Each scene shows the same named points in several views. A view is turned or mirrored, and shifted as a whole, has a little noise and may leave points out.

Scene 1
View 1
<105>: 7 -5 -24 -5 2 -4 -7 14 3 -11 -15 14 -16 -30 -9 8 -28 9 -9 10 4 1 -22 4 0
 28 -8 26
<256>: 28 -8 16 -11 21 -9 -1 8 -19 16 18 -13 -21 9 39 -36 -16 -1 -6 17 16 19 26
 -5 26 -25 14 -21
<11>: 19 -3 -17 0 9 -8 -7 14 -10 -9 -3 10 -17 -23 12 -7 -23 -3 -16 15 11 3 -5
 10 14 9 7 14
<3>: 8 22 -8 -16 -4 -10 -4 4 -8 2 5 14 -15 -14 15 7 -21 -3 10 6 -31 16 -8 -5
 15 7 -1 -11
<151>: 16 35 -8 -1 4 -7 2 5 -16 8 -22 0 -10 -1 14 10 -13 -12 20 14 -28 11 3 2
 25 10 11 -13
<133>: 12 -17 -4 -9 13 -11 -20 16 -6 1 34 -1 -14 -28 32 -37 -36 -11 -26 6 6 27
 15 7 21 -3 2 1
<198>: 12 53 -18 11 0 3 -23 10 -15 -9 9 6 -11 -30 52 -3 -21 -20 11 20 -31 12 4
 10 34 10 3 -30
<175>: 22 -10 3 -21 0 -17 18 9 -17 5 -32 -6 -27 25 -33 33 -9 -10 -5 -26 -12 20
 -11 13 11 -13 41 -10
<269>: 13 -1 -7 -1 8 -5 -3 17 -6 4 -19 -13 -11 -6 -4 4 -23 -8 -5 -4 -3 16 1 12
 16 9 16 1
<48>: 11 -4 -12 12 11 14 -15 24 1 -9 -19 -16 -16 -21 6 -1 -26 17 -10 11 27 -1
 -13 14 6 18 -2 4
<139>: 9 15 -4 -14 4 -13 2 3 -6 15 -2 7 -8 -9 12 -6 -21 -4 16 15 -28 18 4 -12
 17 11 -6 1
<76>: 14 13 9 -8 13 -6 15 5 -8 30 -35 -18 -7 18 -6 4 -11 7 28 12 -15 13 11 -12
 16 8 4 -4
<292>: 9 21 -25 20 6 12 -32 21 -3 -21 5 0 -11 -45 37 -9 -31 -2 -13 18 8 3 -8 18
 19 22 -5 -7
<238>: 8 18 -16 2 6 -4 -9 12 -2 2 -9 3 -6 -25 15 -4 -26 -5 6 17 -13 9 -1 2 18
 22 -6 7
<143>: 7 -33 -12 -3 8 2 -5 25 6 -6 -26 -15 -17 -14 -30 11 -30 13 -23 -15 25 10
 -18 18 -3 17 9 21
<224>: 11 -13 1 -7 14 -9 0 16 -3 17 -13 -18 -9 -3 -3 -10 -26 -8 -4 -3 -3 26 13
 6 16 5 12 5
<71>: 12 11 -36 -1 -2 -6 -7 11 -6 -24 -14 31 -17 -39 3 15 -23 4 -9 22 2 -12
 -30 7 3 32 -7 28
<202>: 18 -10 5 -31 3 -24 12 4 -13 13 0 7 -22 10 -7 4 -17 -7 -2 -9 -18 25 1 -4
 13 -11 17 -5
<294>: 16 31 -26 10 6 -4 -17 12 -15 -13 -1 12 -11 -31 35 -5 -23 -15 -2 25 -9 3
 -2 13 25 16 3 -2
<300>: 10 -16 -4 0 14 -2 -13 23 -2 5 -2 -18 -11 -16 6 -15 -33 -7 -18 -6 7 24 8
 15 17 5 10 1
<24>: 19 3 6 -25 1 -8 5 0 -16 2 8 11 -30 6 16 1 -10 16 5 10 -2 8 -10 -12 9 -13
 5 -18
View 2
<292>: 18 3 2 -20 21 0 3 5 18 2 -5 8 0 -6 7 -1 7 -21 -14 12 -11 -17 21 -1 19 -9
 36 -11
<198>: 12 14 -5 1 4 -22 -16 11 17 3 9 28 -13 -15 34 -6 -7 -19 -35 27 5 -15 4 4
 29 -6 6 7
<3>: 15 -3 -2 6 -13 -18 -3 -2 2 23 -3 -7 -1 -10 7 -16 2 -10 -30 15 15 -22 9 1
 9 -20 -18 26
<143>: 0 -23 17 -23 13 8 12 -7 -3 16 -29 -38 6 0 -40 -14 35 9 -2 -25 2 -28 18
 -5 -42 -17 14 8
<24>: 8 18 10 10 -33 -5 -4 -7 -2 34 4 -21 3 -5 6 -4 13 0 -37 11 0 -28 12 10
 -19 -39 -9 27
<175>: -17 -15 21 -3 -14 -19 -22 1 -7 28 -16 -18 -13 -7 -21 -19 33 26 -32 -19
 22 -44 -7 16 -62 -18 -31 40
<11>: 9 -5 6 -5 -3 2 3 7 6 16 -9 -1 8 0 -10 7 25 -18 -13 -9 -2 -24 27 8 -8 -22
 16 11
<139>: 10 0 -8 19 -23 -15 -2 0 -5 15 -2 -10 5 -4 10 -9 8 -15 -24 2 21 -7 10 -6
 2 -21 -18 25
<269>: -5 -9 8 -3 0 -10 -6 5 -2 6 -12 -9 -4 -3 -9 -8 23 3 -17 -12 14 -18 4 -3
 -26 -12 0 15
<202>: -2 -5 18 17 -30 -21 -2 8 -8 23 -9 -16 -2 -7 -12 -6 23 6 -27 -4 19 -29 2
 4 -29 -36 -23 43
<133>: 11 6 27 11 -15 -18 25 25 6 -5 -9 0 2 -3 -8 21 17 -13 -7 13 -4 -14 11 -12
 3 -49 31 16
<256>: -4 36 26 25 -41 -12 4 17 0 0 11 -2 -4 3 14 30 19 1 -28 13 -5 -8 -2 -4
 -26 -55 25 17
<224>: -7 -7 11 11 -12 -13 2 8 -8 -2 -12 -15 0 0 -11 0 24 3 -11 -13 17 -7 1 -14
 -31 -23 1 19
<151>: -1 1 -11 9 -11 -14 -25 -1 1 13 3 8 -6 -7 20 -12 9 -7 -33 -3 21 -12 1 8
 -8 -4 -19 19
<76>: -11 5 -13 19 -26 -6 -21 -13 -16 13 3 -22 1 2 14 -13 17 4 -26 -15 28 3 -3
 -8 -37 -8 -25 19
<300>: -1 -5 22 0 1 -12 11 13 1 -6 -14 -11 -3 -3 -15 4 23 3 -7 -6 6 -13 3 -14
 -22 -27 19 10
<238>: 12 -5 -10 1 -1 -6 -2 0 2 9 -6 -4 6 -4 6 -8 10 -19 -16 -1 12 -8 18 -5 7
 -9 1 9
<71>: 25 -20 -8 -23 13 10 2 -7 10 33 -16 -8 15 -4 -16 -16 19 -27 -14 -8 -3 -35
 43 18 12 -6 3 9
View 3
<105>: 16 -7 -2 -4 -5 6 -18 -10 -20 9 16 2 16 4 -4 -15 21 33 13 9 -14 -18 8 18
 -6 -17 -10 21
<139>: -8 4 24 19 7 -2 6 -1 9 11 16 14 -4 29 -6 21 23 11 9 5 -17 -9 5 3 -6 -16
 -9 -3
<224>: -8 1 21 -3 14 0 3 -6 -4 -2 -6 19 13 11 -11 -5 22 6 -16 -15 -13 -15 1 -10
 2 -19 5 -14
<71>: 23 -6 -8 4 -8 4 -18 -7 -9 21 33 -9 10 10 -4 -23 9 36 19 14 -13 -23 17 32
 -10 -15 -18 27
<294>: -2 -4 4 18 6 6 2 3 19 18 27 -3 -2 40 -14 -16 -10 11 6 -5 -22 -30 33 27
 -13 -11 -12 4
<198>: -17 -2 18 43 10 6 12 1 33 23 24 11 -14 63 -19 -7 -15 4 6 -10 -13 -36 30
 31 -22 -7 -21 -2
<24>: 19 7 40 28 8 -11 6 18 8 18 3 -10 1 18 -9 2 18 9 3 10 6 1 -9 0 -13 -12
 -10 -14
<143>: 23 -9 2 -17 1 6 -19 -16 -35 -1 -10 10 31 -15 -10 -38 25 28 -14 -5 -2 -20
 -8 2 -1 -19 -1 4
<256>: -5 8 52 10 25 -8 16 32 18 0 -18 -18 10 23 -20 0 -2 -13 -11 -20 -11 -1 12
 -8 -11 -12 14 -34
<48>: 20 -17 4 4 0 18 -13 1 -22 -7 -9 -7 21 17 -17 -32 6 19 -4 -4 -17 -23 13
 11 -20 -15 -8 2
<202>: 2 16 34 11 16 -20 8 -1 10 21 10 14 4 3 -2 3 29 8 -11 0 7 -5 -16 -10 8
 -17 -2 -16
<3>: -4 4 28 29 6 -7 5 -4 13 24 19 15 -5 31 -7 8 17 18 10 7 -2 -17 1 14 -11
 -12 -17 3
<151>: 3 -1 9 38 7 5 13 -1 17 18 27 18 -19 39 -7 0 18 3 -11 10 -12 -15 2 -2 -4
 -17 -22 -17
<76>: 7 -6 11 28 5 11 12 2 -4 -5 6 21 -11 26 -7 15 37 0 -18 11 -22 -3 -9 -27 0
 -22 -13 -27
<269>: 3 -2 10 6 9 4 1 -11 -4 8 5 18 8 15 -10 -20 17 10 -18 -8 -7 -22 0 -2 1
 -18 -6 -11
<238>: -4 -6 7 14 3 9 -2 -5 1 6 17 10 1 32 -11 0 11 15 8 0 -24 -23 19 14 -12
 -16 -11 7
<300>: -9 -2 23 -6 14 1 -2 -8 -5 -1 -13 13 24 11 -17 -21 8 9 -12 -23 -8 -24 9 5
 -6 -13 7 -6
<133>: -22 8 45 -11 22 -12 1 7 12 6 -12 -5 26 17 -17 -5 -7 9 10 -30 -10 -20 23
 21 -13 -9 17 3
<292>: -1 -13 8 13 2 14 -8 -1 2 7 5 -5 12 41 -22 -30 -19 20 11 -13 -19 -38 36
 38 -28 -7 -12 15
View 4
<71>: 27 25 -14 11 5 20 -18 2 20 43 -38 -10 5 -30 4 -4 26 -2 -4 11 11 28 -14
 19 -19 12 -10 0
<3>: 3 4 -17 -3 13 1 -9 1 29 20 -14 9 5 -19 18 -18 15 7 -6 3 12 8 20 -6 0 -10
 11 -26
<300>: 10 2 -10 23 2 -3 -9 12 17 9 1 -17 -23 9 7 8 -9 -11 11 8 3 26 10 -7 -14 9
 -1 -12
<269>: 5 1 -20 15 -3 -5 -7 17 25 9 -5 -12 -21 -3 1 -11 -3 8 9 14 0 23 16 -7 -14
 7 -7 -11
<175>: -7 -1 -37 17 -6 4 -8 40 42 -7 -31 -7 -22 -20 4 -27 -23 26 6 38 3 40 51
 -29 -4 4 -29 -15
<24>: 3 7 -11 -6 22 1 -1 26 27 -2 -42 2 -11 -12 19 -3 -8 12 1 9 27 8 26 -1 0
 -12 13 -28
<202>: -14 -1 -18 1 4 6 -11 24 22 0 -24 -4 -6 -10 16 -13 -19 7 10 22 15 15 35
 -25 5 -12 -10 -28
<256>: -8 -7 -3 -17 26 -2 13 25 2 -18 -14 -5 -33 27 10 14 -26 3 15 -10 28 -2 26
 -4 -8 -3 24 -32
<143>: 21 16 -8 45 -11 -4 -20 32 30 11 -27 -32 -28 -14 5 8 -13 -9 17 33 -1 43
 -2 2 -19 11 -22 1
<105>: 20 21 -7 21 -5 7 -19 13 22 32 -30 -18 -1 -25 7 -2 12 -5 8 17 7 24 -16 14
 -16 2 -10 -3
<198>: 14 -2 -24 -17 28 4 9 -20 23 27 12 20 -4 4 5 -13 36 10 -20 -27 9 5 20 6
 -13 12 33 -21
<292>: 34 14 -11 10 21 6 0 -11 17 32 -2 -6 -16 5 5 13 28 -11 -9 -18 7 21 -7 21
 -26 23 20 -5
<11>: 13 12 -10 3 7 16 -7 11 8 20 -25 -14 -13 -2 1 6 2 -4 7 4 14 20 -1 7 -18
 13 -3 -8
<238>: 8 5 -12 4 4 1 -9 2 21 26 -5 -2 -3 -10 5 -11 17 3 2 1 5 10 0 5 -11 0 7
 -12
<48>: 28 16 -6 26 6 -10 -2 21 25 13 -21 -20 -31 -6 1 10 6 1 7 6 5 26 -11 22
 -27 13 5 -1
<133>: 3 1 3 3 17 11 -8 -2 -3 13 -1 -14 -13 25 19 29 -12 -31 12 -8 17 11 11 -8
 -6 4 16 -25
<151>: -2 -4 -29 -10 6 -4 4 10 29 14 -4 10 -8 -12 -4 -33 16 29 -3 1 5 5 20 -2
 -11 0 7 -16
<139>: -7 -1 -9 -6 3 -6 -9 9 20 17 -9 3 3 -12 11 -20 8 9 6 4 11 -4 8 -5 -2 -17
 9 -24
<294>: 15 7 -19 -11 17 14 3 -10 10 31 -6 3 -5 -1 -2 -6 27 5 -8 -15 11 12 4 11
 -20 17 12 -10
View 5
<71>: -4 -4 -17 -5 8 9 27 12 -36 43 -18 -8 -19 -7 -20 -19 18 -16 -8 -6 -28 12
 8 -20 -19 -8 -9 -41
<24>: 1 -19 5 -8 36 3 7 -4 -16 0 12 12 -2 0 17 -41 20 4 -10 -18 -33 13 -10 -21
 -16 -11 22 3
<198>: -45 -26 -9 -36 10 5 6 -14 1 6 0 17 -11 8 8 -13 53 -38 -26 -15 -2 5 4 0
 18 4 -9 -12
<224>: 4 -3 -5 -14 13 -13 -14 -3 -5 -2 27 13 10 5 -3 -35 9 12 12 9 -19 -17 -11
 -6 -20 -7 -5 -21
<151>: -9 -18 4 -29 28 9 2 -16 -25 -6 21 18 7 16 -6 -22 40 -15 -12 -14 -5 0 2
 -6 -9 9 2 -26
<3>: -14 -23 5 -20 26 13 7 -13 -15 17 12 17 -8 -1 -3 -34 25 -15 -4 -20 -21 5
 -2 4 -7 -5 6 -17
<133>: -15 -9 -14 -11 -2 -18 -16 13 31 13 11 12 -19 -15 17 -29 8 -4 8 10 -26 -8
 -6 -10 3 -24 -14 5
<202>: 8 -10 19 -13 35 5 -8 -6 -16 5 36 27 -1 3 -2 -41 9 8 9 3 -33 4 -6 -3 -25
 -4 15 0
<292>: -35 -8 -33 -16 -12 -15 12 5 -2 23 -20 -9 -12 -2 4 -16 32 -21 -20 2 -12 0
 -5 -16 4 -8 -18 -27
<139>: 0 -23 3 -19 28 10 -1 -13 -9 6 19 17 -2 -2 -2 -33 23 -7 4 -27 -15 -8 1 -2
 -5 -11 1 -24
<238>: -11 -15 -13 -18 10 2 5 -5 -12 14 3 4 -3 0 -8 -24 27 -13 -2 -16 -11 -8 0
 -7 -4 -9 -11 -37
<300>: -12 0 -14 -13 -1 -20 -11 3 2 8 14 6 4 3 2 -35 8 7 6 21 -22 -14 -15 -7
 -16 -8 -9 -15
<11>: 0 -2 -14 -8 8 -8 4 15 -12 17 2 0 -11 -3 -3 -18 17 -5 -4 6 -24 4 2 -27
 -13 -10 -8 -21
<294>: -22 -13 -15 -23 6 -1 6 3 -7 14 -3 6 -14 2 -2 -7 39 -26 -16 -5 -8 6 9 -18
 5 -1 -14 -24
<105>: 4 -2 -18 -1 8 1 18 8 -31 36 -9 -7 -8 -6 -19 -29 8 -1 4 -5 -30 -1 -2 -15
 -24 -12 -9 -44
<175>: 8 9 22 -13 35 2 -1 -6 -51 1 41 24 16 25 -16 -40 9 17 1 31 -35 11 -13 -4
 -49 18 23 -6
<48>: -9 1 -31 -3 -1 -21 14 6 -23 12 -12 -17 8 5 2 -31 16 7 -9 6 -22 -7 -17
 -27 -23 -7 -7 -35
<76>: 14 -16 3 -19 36 1 -3 -22 -28 -24 32 12 26 17 -3 -38 27 12 2 -23 -8 -16
 -9 -11 -23 2 9 -34
<143>: 5 16 -19 5 -1 -20 9 9 -37 26 2 -10 10 4 -16 -43 -8 23 11 29 -37 -9 -20
 -14 -45 -6 -3 -36

In a view up to two points have been moved. Name them for each view, in the order of its rows, or write -.
view 1 -> <71>
view 2 -> <256>
view 3 -> <151>
view 4 -> <300>, <238>
view 5 -> -

Scene 2
View 1
<160>: -10 14 -5 26 17 -12 22 -15 23 -10 15 6 7 -21 17 -5 31 -2 -11 23 17 12 -4
 8 -9 6 20 24
<40>: 29 17 0 -18 -34 13 7 32 -5 2 -23 11 -13 -6 6 7 6 4 55 -25 16 -10 15 30
 -5 0 -11 -8
<242>: 46 10 -35 4 -26 1 32 17 -6 -7 -4 48 -10 1 19 5 17 -6 24 19 25 0 12 16
 -22 -19 15 0
<102>: 23 17 -4 -4 -19 -1 9 10 10 -4 -9 14 -2 -10 11 0 10 4 23 0 2 8 15 21 -2 4
 5 5
<232>: -3 6 -1 7 -20 3 16 -17 18 -31 -10 29 -4 -3 8 -22 29 12 -2 9 30 -10 -19 4
 -20 10 21 13
<214>: 26 21 -14 9 -9 -7 33 27 -1 10 3 7 -6 -15 10 9 4 -12 29 -9 15 -3 20 25 -1
 -1 -3 -10
<264>: -11 4 2 32 34 -13 26 -10 12 -3 7 6 5 -22 15 5 25 -11 -4 31 13 11 -12 19
 -6 9 27 11
<50>: -15 16 17 9 13 8 -3 -4 16 1 -12 -6 -4 -22 8 0 22 4 23 2 10 9 -4 25 -2 21
 10 16
<241>: -23 24 2 13 -12 23 4 -25 26 -13 -9 16 -10 -16 4 -23 30 9 10 0 32 0 -10 9
 -20 26 17 17
<19>: 11 12 6 0 -19 10 2 -9 12 -17 -25 31 -8 -4 8 -9 14 10 16 12 6 10 -4 22
 -12 17 26 8
<258>: 5 30 -4 1 -32 9 5 -20 29 -21 -11 26 -5 -10 5 -26 17 12 -1 -3 9 9 4 7 -11
 24 19 15
<107>: 9 -3 37 -20 -28 -13 -2 -5 16 -34 -33 6 4 2 3 -12 4 27 7 -7 -15 -4 -17 21
 11 21 13 6
<91>: -33 41 5 13 -13 15 11 -22 39 -9 5 -10 -4 -27 -1 -31 27 8 1 -26 33 -7 2 4
 -10 32 -2 18
<239>: 28 -1 4 7 4 -27 25 14 2 -8 -1 8 7 -8 16 13 8 -2 9 16 -6 7 3 25 5 -5 12 3
<277>: 14 14 -11 6 -17 -36 29 -16 34 -34 19 11 18 -11 14 -23 24 11 -36 13 3 6 2
 -10 -1 0 11 24
<38>: 10 11 21 -13 -24 -1 6 7 10 -13 -24 4 -3 -5 4 -7 5 13 25 -16 1 -5 -1 24 4
 18 2 -3
<174>: -6 6 23 19 17 -10 19 -9 12 -8 -14 6 0 -14 6 -1 8 1 4 15 -4 8 -12 28 2 25
 28 0
<159>: 1 16 25 -7 -7 -1 -17 -9 23 -10 -24 -1 2 -13 7 -4 7 17 14 -1 -22 24 3 27
 8 26 15 17
View 2
<38>: 2 4 -22 -27 -13 14 16 -11 1 2 8 16 19 9 -5 -8 -12 11 3 -28 -22 -12 -26
 -15 -15 11 12 4
<107>: 9 13 -2 -17 -14 20 11 -15 4 12 10 18 23 13 -6 -9 -20 26 13 -47 -27 13
 -17 -10 -22 23 3 1
<102>: 1 3 -20 -16 -15 11 17 -28 8 -14 8 19 4 3 -2 -17 10 -1 3 -6 -14 -12 -34
 -14 -7 1 10 0
<174>: 3 -13 -6 -12 -17 10 18 -2 19 -23 9 13 -11 10 -23 -22 -23 26 -11 -23 -20
 13 -11 9 0 -12 -1 -5
<277>: 48 15 12 20 -5 37 -7 -36 19 -9 8 17 -8 19 -23 -37 4 -10 24 -4 -2 11 -11
 10 -18 -16 -26 3
<239>: 16 3 -6 -13 -24 6 9 -30 7 -19 5 15 -3 12 -12 -15 8 16 -21 4 -15 4 -30 21
 -2 7 -2 -11
<258>: 7 4 -7 0 -3 28 18 -23 22 -2 11 20 -1 9 -4 -31 -3 -12 38 -19 -5 -7 -16
 -35 -12 -16 7 16
<91>: 19 -23 -24 0 13 21 4 15 24 -10 -2 25 -7 7 -26 -26 -23 -19 27 -41 -1 -30
 -5 -30 -20 -38 -9 19
<214>: 7 -4 -39 -24 -18 6 19 -25 0 -19 7 13 3 5 -13 -13 12 -9 -22 17 -12 -33
 -43 3 3 -12 11 2
<241>: -2 -16 -6 2 -3 13 19 9 35 -3 4 24 -15 16 -12 -28 -14 -4 25 -32 1 -17 -3
 -28 -5 -30 6 20
<50>: -3 -24 -17 -8 -6 -4 12 5 21 -23 -1 27 -13 2 -11 -16 -13 15 -3 -33 -9 -10
 -16 -10 -8 -8 2 -4
<242>: -3 17 -5 -9 -33 10 30 -45 21 -3 14 11 -5 25 8 -27 30 -13 -3 34 0 -21 -38
 -2 15 -9 26 14
<160>: 21 -15 4 15 -8 7 3 -9 34 -29 1 22 -29 14 -22 -33 0 4 3 -8 1 1 -6 12 -1
 -27 -16 0
<40>: -12 3 -41 -39 -17 1 25 -19 -5 3 5 21 22 6 8 -1 14 -5 -9 -6 -15 -44 -46
 -24 -7 13 28 8
<159>: -3 -10 -13 -9 -7 8 11 -16 8 -24 7 24 -1 -9 -6 -15 -16 23 14 -45 -25 17
 -22 -22 -19 9 2 -13
<19>: -11 2 0 -8 -20 13 27 -19 24 -4 11 17 -4 14 3 -24 -6 12 14 -20 -13 5 -18
 -20 1 -2 19 8
<232>: 9 6 11 5 -15 22 17 -7 34 12 7 19 -7 32 -7 -30 -6 0 19 -19 0 -7 -3 -8 -2
 -17 7 20
<264>: 11 -20 4 7 -17 1 11 -2 34 -31 2 16 -33 15 -26 -30 -8 18 -20 -7 -4 4 -7
 23 8 -24 -10 -7
View 3
<241>: -5 -1 12 14 -9 -3 13 16 -9 -19 10 -8 12 -8 -36 -25 12 11 40 -2 18 11 -13
 -18 15 -3 12 -15
<107>: -2 8 -34 34 13 9 0 20 -11 -29 28 13 1 17 -42 -40 16 -7 -6 11 -28 -10 -2
 -15 -11 37 29 -15
<19>: 8 6 -6 8 -5 6 3 17 -8 -22 8 16 -10 19 -56 -29 20 9 20 0 -16 -7 -3 -13 6
 2 14 -14
<242>: 35 7 11 -14 -6 24 -19 18 -15 -25 -8 24 -38 41 -38 -10 -2 -3 16 -26 -36 2
 -4 -7 20 -34 -10 1
<159>: 6 -5 -26 38 7 11 3 16 8 -18 8 13 1 9 -40 -52 46 11 22 12 -12 -5 9 -16
 -16 17 18 -26
<232>: -2 10 11 10 0 -4 7 14 -17 -20 22 2 -4 13 -39 -6 -7 2 23 -2 -4 7 -18 -2
 14 2 16 -15
<174>: -1 4 -28 12 10 -5 27 22 -4 -11 0 14 -2 8 -30 -32 28 21 4 2 -1 -15 5 12
 -16 -3 3 -17
<102>: 21 -2 -12 16 2 24 -14 18 -4 -27 -3 16 -17 20 -27 -37 22 2 15 -12 -22 4 4
 -16 1 -9 0 -9
<160>: 6 0 5 20 12 -4 17 9 4 2 1 4 -12 11 -15 -7 16 19 31 -4 11 10 -5 24 -9 -15
 -8 -26
<277>: -10 4 3 34 21 16 -11 -3 0 -12 24 4 -28 19 -13 15 5 9 18 -7 -10 31 -17 28
 -13 15 -8 -35
<239>: 20 2 -21 17 18 9 4 18 -5 -12 1 19 -20 28 -16 -22 11 4 2 -8 -21 -6 4 16
 -12 -10 -3 -12
<258>: -5 0 9 17 -7 19 -14 7 -5 -30 15 1 -10 6 -45 -17 17 8 32 -5 -6 22 -13 -23
 12 10 10 -22
View 4
<40>: 5 20 -40 12 8 -22 7 9 12 13 13 37 -9 -10 -2 24 -1 -1 -7 -19 -5 -6 -37 -1
 0 -25 7 4
<214>: -6 -1 -20 0 20 -9 -1 14 1 6 3 21 -13 17 -12 29 1 -25 0 -6 -2 8 -26 18 12
 -21 -1 -14
<258>: 0 -16 -35 14 11 -4 3 9 -6 16 -21 -4 17 12 17 -2 -10 4 -8 7 -10 -19 8 -5
 4 -5 -23 37
<174>: 13 -2 7 6 25 26 -17 17 14 6 -24 -11 2 14 -19 -14 -20 2 -9 14 13 -12 -4
 10 -3 3 -7 -17
<38>: 10 27 -30 20 4 0 -2 5 15 12 -10 18 2 -12 -6 4 -9 14 -1 -7 5 -16 -18 -7
 -11 -3 -8 11
<91>: 12 -34 -27 1 -3 -1 -41 40 -19 26 -16 -1 26 -12 -14 0 -18 3 -4 15 4 -6 15
 9 6 -8 -25 41
<264>: 8 -33 22 -6 28 25 -16 25 -6 -5 -22 -18 -2 24 -17 -15 -23 -13 -21 25 2 0
 -8 24 7 1 3 -18
<160>: 4 -40 12 -2 17 17 -9 25 -19 -7 -29 -20 4 21 -7 -12 -18 -12 -15 28 -6 2 0
 24 11 1 -8 5
<19>: 8 2 -16 9 30 10 8 1 18 15 -16 -7 4 20 11 -14 -15 5 -19 2 -3 -26 -8 -8 -3
 -5 -4 1
<107>: 9 34 -16 23 1 22 0 -3 11 6 -27 0 5 -15 -1 -15 -13 22 1 6 10 -24 -14 -10
 -22 24 -9 13
<241>: 16 -34 -19 2 12 3 -22 27 -7 25 -13 -10 22 -1 2 -16 -22 4 -24 12 -3 -18 6
 -1 5 -11 -10 29
<242>: -19 -10 -22 -3 30 -11 36 -6 -4 10 5 5 -8 33 27 10 1 -32 -22 -6 -27 -4
 -29 4 10 -16 11 -4
<239>: -6 8 5 7 18 15 11 3 3 -13 -19 0 -14 17 -10 4 -8 -14 -3 10 -3 2 -27 16 1
 4 2 -18
<50>: 26 -14 -2 11 13 5 -23 28 8 0 -16 2 0 -4 -21 -8 -27 14 -17 12 6 -9 -10 10
 7 -13 -3 2

In a view up to two points have been moved. Name them for each view, in the order of its rows, or write -.
view 1 -> <258>
view 2 -> -
view 3 -> <239>
view 4 -> <38>, <19>
